Points on a hilly landscape, in no order, each with its height.
From any point a climber steps to the highest of the 6 points nearest to it. It stops when none of these is higher. Distance is the straight distance between rows; heights are no part of it.
rumik: [  2  22  35  18   7  19  -5 -12]  height 66.2
viri: [ 13 -22  12 -17 -11 -18   0  -2]  height 46.9
lere: [-11  12  -9  22  -6  34  -5  -7]  height 21.8
Gitu: [  1  14 -49  21 -28  12   3 -18]  height 39.8
marip: [ 18  17  -6   8 -17  -8   0 -26]  height 49.0
koles: [  2 -38  -9 -18 -13 -18   2  11]  height 39.4
Gim: [-24  15   2   3  23  32  -2  17]  height 17.3
sateg: [  9  -7 -34   8 -24  -6   3 -10]  height 37.1
Tusiv: [  1  25  11  23  -7  30  -4 -18]  height 4.4
zeg: [ 2  4 18 11  5  4 -4 -4]  height 45.8
zep: [ 15  -4  18  -3  -5 -14  -4 -10]  height 58.4
tavi: [ 11 -23 -16  -1 -15 -12   3  -2]  height 44.0
pobov: [-5  1 28  2 18  3 -4  8]  height 50.0
Tuk: [ 23   6  -7  -6 -21 -16   3 -28]  height 52.0
karek: [ 3  3 -2 14 -8  6 -3  0]  height 37.7
bomis: [ 21  -6 -21 -34 -35 -25  12 -26]  height 80.2
gugig: [ -6 -25   9 -23  17 -19   3  31]  height 40.9
ran: [ 20 -13 -13 -15 -23 -19   4 -16]  height 68.2
daki: [  2  -6  43 -15  30 -13  -3  16]  height 48.6
kepi: [-29  11  -8 -11  37  18  -5  29]  height 27.1
zeru: [-12  -1 -26  21 -11  18   0   1]  height 30.2
bora: [-10 -11   8   4  10   2   2  21]  height 54.2
Tela: [ 31  29  16  -7 -18 -18   2 -43]  height 25.0
dapus: [-12 -10   2  -5  20  -4   3  26]  height 56.4
mene: [-10  15  12  19  -2  28  -5  -2]  height 20.7
Fona: [ -2 -23 -11  -1   1  -5   4  22]  height 35.1
dud: [  7  27 -13  21 -17  15   0 -27]  height 39.9
zini: [-38   7 -21  -5  26  29   1  29]  height 24.7
fodu: [-13   5   6  16   6  16  -3   4]  height 34.6
gos: [  4  11 -15  21 -16   9   2 -15]  height 47.9
Bog: [ 10 -32 -22 -22 -27 -20   5  -5]  height 78.8
zupi: [  1 -12  24  -6  11  -8  -2  16]  height 58.8
raral: [ 14  -5 -19   5 -20  -8   1 -13]  height 47.8
pur: [-10 -45  -5 -28   2 -20   5  28]  height 8.2
favib: [-35  24   3 -11  37  30  -3  24]  height 19.5
Bupob: [ 18  16 -34   6 -27 -11   6 -29]  height 43.7
mavut: [-13 -13 -19  10   2   8   1  23]  height 33.9
bab: [ 21   2  14  -2 -12 -13  -3 -23]  height 70.2
Nilu: [-22  24  27   0  32  28  -3  13]  height 11.8
Ruto: [-22  11  16  -8  41   7  -5  22]  height 21.2
big: [  4  11 -32  16 -21   4   4 -22]  height 64.3
zaden: [ 20 -11  47 -14   2 -16  -3 -13]  height 43.6
lavif: [ 20  23   5  10 -13  -4  -4 -32]  height 39.2
fis: [-26 -18 -20 -12  25  -5   1  39]  height 22.5
Sug: [-11  -7 -14  11   2   9   2  15]  height 42.3
sifet: [-23  -8 -14  -2  23   6   3  36]  height 40.6
lage: [ 8  8 38 12 12  1 -5 -7]  height 34.0
pas: [ 21  27  17  16  -8   0  -2 -33]  height 18.3
gigo: [ -6 -11  18 -11  25 -12   1  23]  height 71.7
Geb: [ 12 -15   1  -3 -12 -15  -1  -6]  height 52.1
lil: [-18 -11  -5 -12  27 -10   2  34]  height 46.6
nis: [ 27   5  13 -27 -23 -28   0 -37]  height 68.7

Call two points neighbours if one is among the 6 nearest of the other. Go from one point of each pair to the other, from neighbour to neighbour, staying as high as possible. Name the lowest point that can't be avoided.
big, bomis => gos
bab, bomis => nis
gigo, rumik => pobov

For each start below, name the point where the climber stops.
koles => bomis
karek => big
raral => bomis
tavi => bomis
Ruto => gigo
lere => big
sifet => gigo
mavut => gigo

For each start below, name every point that the climber comes to, in order.
pur => dapus, gigo
fis => dapus, gigo
Fona => dapus, gigo
